Each row is a point on a tangle of strands that fork and nearly touch. The rows are in no order.
Two points are linked if the straight distance between their rows is under 60.1. Some points are linked to none.
j_150: [ -1 -13  28  20   4 -20   5 -20 -15  -5  18  13   2   0   6  11 -16   5
   1  -5  19  16  -1  -7   9  -8  -2]
j_317: [  5 -20  16   9   3 -20  -6 -10   2   2  25  10   8  -1  -8  12 -23  12
  -7   1  26 -10   2 -21   1 -11 -16]
j_860: [ 13   5  -8  16  -3 -27   5  29  14   6 -19   5  -9   7 -13  -2   9  -1
   3   3 -11 -32 -22 -10  11   7   6]
j_974: [ 17  17   2   7  24 -12  25  14  20  17   0  -9  -7  13 -13  -2  25   6
  14   9  13  -9  -1  10  15  -1  -4]
j_164: [ 22  25  -8  11  22  -2  25  25  23  13 -11  -2 -14  17 -15 -14  21  -2
  -1  -2   1  -9 -11   2  33  12  -2]
j_335: [-12   2 -24  14   6  37   7  -1   9  17 -12  10  13   8  -9  11  21  17
   2 -18 -19 -10  -7   3  -4   1 -16]
j_578: [  8 -10 -12  19   6  17 -19   6 -11   9   4  13  23 -17 -33  -2 -22   8
 -11   2  22 -17 -19  15  20  -8 -11]
j_504: [  4  -8  -7  -1 -29 -23 -22  -7  -2 -15  -9   5 -16   6  10  -3   7 -15
 -23   3  11  -3  -5   4 -13   7  10]
j_200: [  4 -43  13   4 -10   0 -17  -8   1   9   4  -2   8  -8  -3  29 -15  -6
 -29  -5  -6 -11   7 -31 -13  -4 -13]
j_245: [-38  12  -1 -19  -9   4 -11 -24   9 -25  -5  -7  -4  13   8 -14   9 -10
   5 -16  -3  -4  40  20 -18   9   8]
j_916: [ 10  24   6  18  21 -17  18  22  14  23   5  11 -17  27 -17  14  21   2
  37  13  18 -10   3  11  21  -9 -10]
j_980: [ -4   6  10  16  20 -11  -9  -1   1 -12  36   7  20   5 -11 -27 -27  19
  21  21  13 -20  -2   0   2 -21   0]
j_781: [ 19  -2  -1  19  14  12   6   7   1   0 -10  -7   5 -10 -22 -13  -2 -11
 -24  -5   4  -2 -35  15  26  20   0]
j_862: [ -5  26   7 -15 -18  -1  13  16 -18 -10 -15   8  -9 -12  22  -5   3 -22
  12  -3 -14  26  -3  22  -2  10  23]
j_539: [ 15   8   2  32  18  17  23  16   9   9 -17   4  -8  10 -10  -6  12  -5
   2 -21  -7  13 -21   1  43  12 -12]
j_928: [-31   3 -15 -17 -17  26 -17 -27   0 -18  -2   1  -1   4  10  -6   1  -4
  -5 -19  -8   5  19  15  -9   9  -5]
j_541: [-30  -5  -1 -22  -9  -5 -12   1 -17  -1   4  15   3   4  -7   2 -21  -1
  12   4   8   1  16  20  -2 -18  24]
j_757: [  2  -9  -3  -5 -10   7 -11 -37  11 -17   2  -3 -29   8  21  -4  17 -20
 -22  -7  15  28  -2 -20 -12  17 -15]
j_342: [ -6  -7  -6 -24  -8  11   0  24 -25   9 -12 -13  14  -8  -4  11 -21   1
  -1   2 -15  -5   2 -14  -6  -2  24]
j_715: [ 10   0  24   8   8 -10  22  11  -6  14  -3   0  12  -9   2  11  12  -5
   2 -10  -3  11  -2   4  18   5   8]
j_492: [ -5 -38  -5   0 -22  12 -27 -19  -2   9  12   7   5  -4   0  28  -1 -10
 -28 -14  -1  -2  10 -20 -10   7 -22]
j_463: [  4   1   5  -5   8  23  17 -23   6  -6   2 -19  -2  -6  20   8  -2   9
  -3   2 -23  29  -3  -9  -3  16 -19]
j_284: [  8  -2  -1  12 -16 -30  -1  10   8  -5 -10  15 -22  10  -2   3   1   0
 -12   6  14 -11 -21 -12  -5   3  -2]
j_535: [  0  18  27  24   2  -7  17  -4 -15 -10   9  12  -1  -5  11 -11  -1  -9
  20  -2   7  32 -23  18  24   2  16]
j_544: [ 11 -10  -5 -16  -7  -7  -4  27 -13  16 -25 -23  22  -4   4  11   6   2
   5   6 -23 -17   6 -18  -7  -3  22]
j_569: [-47   1  -8 -18 -15  -2 -27  -8  -7  -9  11   2  -5  18  -8  -9  -8   6
  18  16   7 -14  30  29 -11 -21   7]
j_790: [  0 -10  -8 -19   4 -13 -12  -1   5 -11  26  -5  -7   5   0 -20 -39  24
   2  29   7 -21   7 -18 -16 -18 -13]
j_380: [  5  15  -1  15  17 -15  -6  18   7  29   3   9  10  10 -15  11  10   5
  41  21  13 -23  -2  27   6 -22   0]
j_990: [-10   0  -5  -3  -6  28  -1   8 -25   2 -12   2  14 -12   0   4 -15  -4
  10  -5 -31   6 -13  12   4  -4  22]
j_657: [ -5  15   0  31   8   0 -13  -1  -1  -7   1  11  22   9  -9 -25  10  -1
   9   2   2 -11 -12  29   4  -8  12]
j_78: [ 12   1  12  17  20   4  37  12  11  -4  -8 -13  -8  -6  -8   1  -8   8
  -2  -5 -31  -6 -21 -36  10  14 -16]
j_926: [ 11  11  23 -16  12 -13  26  13 -14  11   5  -6   5 -19   1  14  -3  -4
  13  -6   5  28  10   9  13  -1   9]
j_663: [  7   3  -4  13   4  -5  20  24  11   5 -20  -1 -11   2 -13   0   5  -2
  -6  -6 -30 -20 -26 -27  13  13  -3]
j_153: [ 16   3   3 -22  -5  -2  20   4  -8   9  -2   4 -27 -19  12  13  -9  -8
 -12  -6  18  36   4  -9 -10   3  -7]
j_645: [-32  26   0 -18   0   4  -3 -19   1 -29   9  -6  -4  16  11 -29   0   0
  14  -2  -4   3  24  28 -11   4  21]
j_201: [  7   6  -8  19  19  29   7  -1   1  -4 -18 -19  21  -8  -4 -20  23  -7
  -6 -10 -29  -1 -19  18   8  14   7]
j_792: [-36  -4 -17 -23 -17  -1 -29 -12   4 -16  13  -6   2  12  -6 -21 -13   9
  -6  16   3 -17  21  15 -10 -12  -2]
j_534: [ -6  -4  -2 -33  -9  11  -1   0  -5   1 -10  -4 -23 -18   6   4 -14 -16
 -10  -9  -6  26  21 -14 -20   2   3]
j_758: [-29  -8 -17  -8 -16  38 -26 -23  -8  -6  -4  -7  12   3  -7   1  -2  -8
 -18 -25 -12  -9   8  12  -2   9  -4]
j_509: [ 10 -12   0  13   7   3  12   7   5  23 -11  -9  14  -3 -13  12  24   0
 -10 -22  -2  -5  -1   3  17   8  -5]
j_418: [ 10   7   9  28   6   7  17   2   1  -4 -12   4 -17  -5  -6  -6   3  -9
 -13  -9  -4   9 -35   1  31  17  -2]
j_486: [  5 -13   4  -5  -3 -23 -16  -6   9  -6  27   4  -4  -4  -8  -4 -32  12
  -7  21  21 -15   4 -27 -14 -15 -23]
j_642: [ 20  -3   4  -5   7   8  13 -21  15 -16   5 -16 -25   0  17  -8   4  -1
 -21  -3  -5  26  -8 -32 -16  16 -18]
j_443: [ 12  -4  -1  -4 -12  -6   1 -21  13 -13  -7   0 -33  13  19  12  35 -15
 -15  -6  29  22   1 -14  -6  12 -11]
j_23: [  6 -33  10 -17  -7 -20 -18   8  -3   9  -5  -6   5  -9   2  17  -8 -10
 -10   3   1  -3  25 -27 -20 -14   6]
j_787: [ 15  13  16   9  12 -18  34  13  13  -8  -1  -6 -12   4   8 -13   6   9
  10   8 -20  -3 -11 -45 -11  -1 -10]
j_112: [-10  -3 -22 -48   2   3 -14  -7  15   9  22 -20 -11  -7  -8  -7 -24  -4
   2  33  33 -11  27  12   2 -13 -22]
j_208: [ -7  -2  -6 -20 -17 -11 -17  -6   0 -14 -11   0 -21  -4   7  -5   3 -21
 -15  -4  -1  11  20   0 -21   3   8]
j_447: [-23 -24  -7   9  -7  20 -25 -10 -19   1  20  22  17   1 -14  11 -26  15
  -4  -6  10  -8   8   6  -3 -18  -1]
j_908: [ -8 -23 -13   7 -15  24 -22 -19  -2 -15   7  -7  12   1   2   9  -1  -2
 -28  -9 -19 -15  -1  -7  -8  14 -12]
j_398: [ 13   5   4   3  28  20   2  -7  -1  -8  -4 -18  29 -16 -15 -26   1 -10
 -10 -11   3   4 -18  28  20  14  16]
j_942: [ -4 -20   7 -16 -13 -16  -6  15 -12  10  -1  14   4   4   5  20  -7   2
   9   0  -7   0  33 -21 -25 -24  10]
j_682: [ 20   8  30 -17  -4 -15  31  21 -21   7  -3   1 -13 -25  22  10  -8 -11
   0  -4   6  37   4  -8   2  -3   3]
j_516: [  7  -3  -9 -11   3  11   3   8   5  24 -22 -17  20 -12  -7  19  29 -12
  -6 -24  -6  -4   6  12  10  15   6]
j_907: [ -7  -6  -1  -9  -2  15  -1 -27  11  -1  -2 -14   1  -3  23  14   8   3
  -3 -10 -24  27  18 -11 -16  13 -18]
j_959: [ 13 -10  -1  12  10   5  -6   7  -5  14  -5   3   7 -19 -31   0  -7  -5
 -25  -6  19 -17 -30  13  29   5  -7]
j_606: [ 29   8   3  -5  10 -12  10  -5  26 -11   2 -18 -23  11  10 -20  20   2
 -16  14  10  -2  -9 -26  -8  12  -7]
j_484: [  4   1   3   6 -11   2  14 -17   5  -3 -13  14 -30  14  23  19  30  -3
   3   0  25  37   2 -11   0   4 -13]
j_594: [ -7   2 -21   2  -7   9   0  -4  11   6   0  11   5  17   5  14  18  14
   2  -9 -16 -17  10 -11 -25  -7  -9]
j_439: [  3   8   6   8 -10  11  23 -14   2   9 -15   7 -34   8  14  21  20  11
   2 -18  12  41 -10  -3  17  12 -23]
j_549: [ -4  -3  29  35   5  -9  11 -20 -11 -14  15  18  -6   5  10  -2  -4   2
  19  -9  14  22 -15   2  22  -1   4]
j_764: [-22  -3 -14   9 -16  25  -5   3 -21   4  -6  25   9  -3   2  17  -9   5
   8 -17 -17   7  -6  16   0  -7  12]
j_943: [ 18  -3  15 -15   0  -9  10   6  -4  -2 -23 -27   5 -25  21   6  14 -20
  -8  -6 -23  17   8 -15  -4  16   5]
j_97: [ 14  -5 -19 -20   4 -16  -1  20  10  22  -3  -7   1  -5  -3   7 -10  10
  11  30   8 -27  -1   6  -2 -12   1]
j_605: [ -8  14 -29  12  -5  -1 -25  10  -1   1   4  18   6   5 -12 -16   4   5
  11  15  17 -22 -11  37  -1 -10   1]
j_278: [ 21   1  16 -13  -6  -6  15   2  -4 -20 -17 -23 -13 -27  16  -9   0 -24
 -19   6 -21  20  -8 -13  -7  21  10]
j_686: [ -9  -1 -21 -27   3  10 -15  -9   5 -18  16 -18  -1   3  -2 -33 -28  14
 -13  20  -5 -17   5   0  -8  -7   1]
j_770: [  7  -3 -13 -22  -9   2  -6  14   0  17 -26 -15  20  -3  -3  17  26  -1
  -9  -9 -14 -17  11  -5 -10   5  17]
j_630: [  7  11   5  15  13 -18  -5 -11  10 -12  22  -4   9  15  -3 -19   6  17
   8  16  18 -15  -1  -2   2   0  -3]
j_149: [  5  -4   9 -18  -6   3   6  -8   9   8 -21 -21  -2 -13  22  14  27 -13
  -3 -20 -15  25  22 -14 -13  17  -9]
j_353: [-28  -6  -9  -4 -11  14 -10   6 -24   6  13  29   6   2  -3  14 -30   9
  11 -11  -2   8   5  14  -2 -22  11]
j_854: [  1  -5  23  13   8 -14  -9  18 -14  13  18  18  29  -4 -10   3 -28  11
  34  16   7  -7  -1  11   8 -29  24]
j_20: [ 16  13   5   8  17 -17   9 -11  27 -10  14 -15  -3  11  -7 -23  13   9
 -13  14  19 -19  -8 -15  15   7 -14]
j_386: [  0   0   5   2 -18 -22   1  13  -6   2   2  20  -8   8  13  18   5   8
  13  12  -2   0  21 -16 -33 -18  -1]
j_271: [-10 -15  -8  24   8  21 -24 -11 -11  -4  18  10  37  -4 -20  -8 -16   9
  -5  -3   8 -21  -1   0   4 -13  -9]
j_804: [ -1  -4  18   0   7 -26  -8  16  -8  -1  31  12   8  -1  -3  -9 -38  11
  27  30  10 -12   0   8   5 -25  11]
j_558: [  1  17  -3   0  22  -5   0   4   1  18  16   4   8   8  -8   2   5   8
  30  22  18  -7  10  37   3 -14   4]
j_726: [-10  24   7  15 -14  -5  -1   6 -18  -8   2  22   0  -7  15 -10   0 -16
  13  -4  -7  18 -20  30   9   2  31]
j_294: [  5  17   5 -25 -13 -15   4   8 -10 -16 -13  -9  -6 -12   6 -16  -8 -19
  -9   8 -11  10 -10   7  -5  15  28]
j_700: [-11  17 -31  -9  10  11 -18   1  -1   3  15  -1  10   8  -7 -15  -4  13
  23  21  10 -19   6  34  -7  -9   1]
j_291: [ -3   3  -2  11  -4  -7   7  -7  14   3   4  13 -10  22  14  18  17  14
   8  -8   4  -3  12 -24 -25  -5 -14]
j_457: [ -3   7 -15  25   9  29   9  -8  14  -4 -13 -10  11  10   2 -12  21  19
  -3 -13 -33 -17 -11  -5  -4  11  -8]

A fork is a point with three links, a tip a point with one. Leave the first point through the second and follow the links. Name the first fork or tip that comes.
j_764, j_990 | j_787
j_787, j_78 | j_353
j_942, j_23 | j_645
j_386, j_291 | j_781
j_726, j_862 | j_642
j_974, j_916 | j_657
j_642, j_606 | j_854

Follow the links from the first point to the second, and from the first to the third. Name the last point that the two ways share.
j_605, j_492, j_271 | j_781
j_342, j_916, j_23 | j_781
j_862, j_398, j_990 | j_353
j_549, j_457, j_544 | j_353
j_439, j_630, j_686 | j_642
j_980, j_484, j_726 | j_642
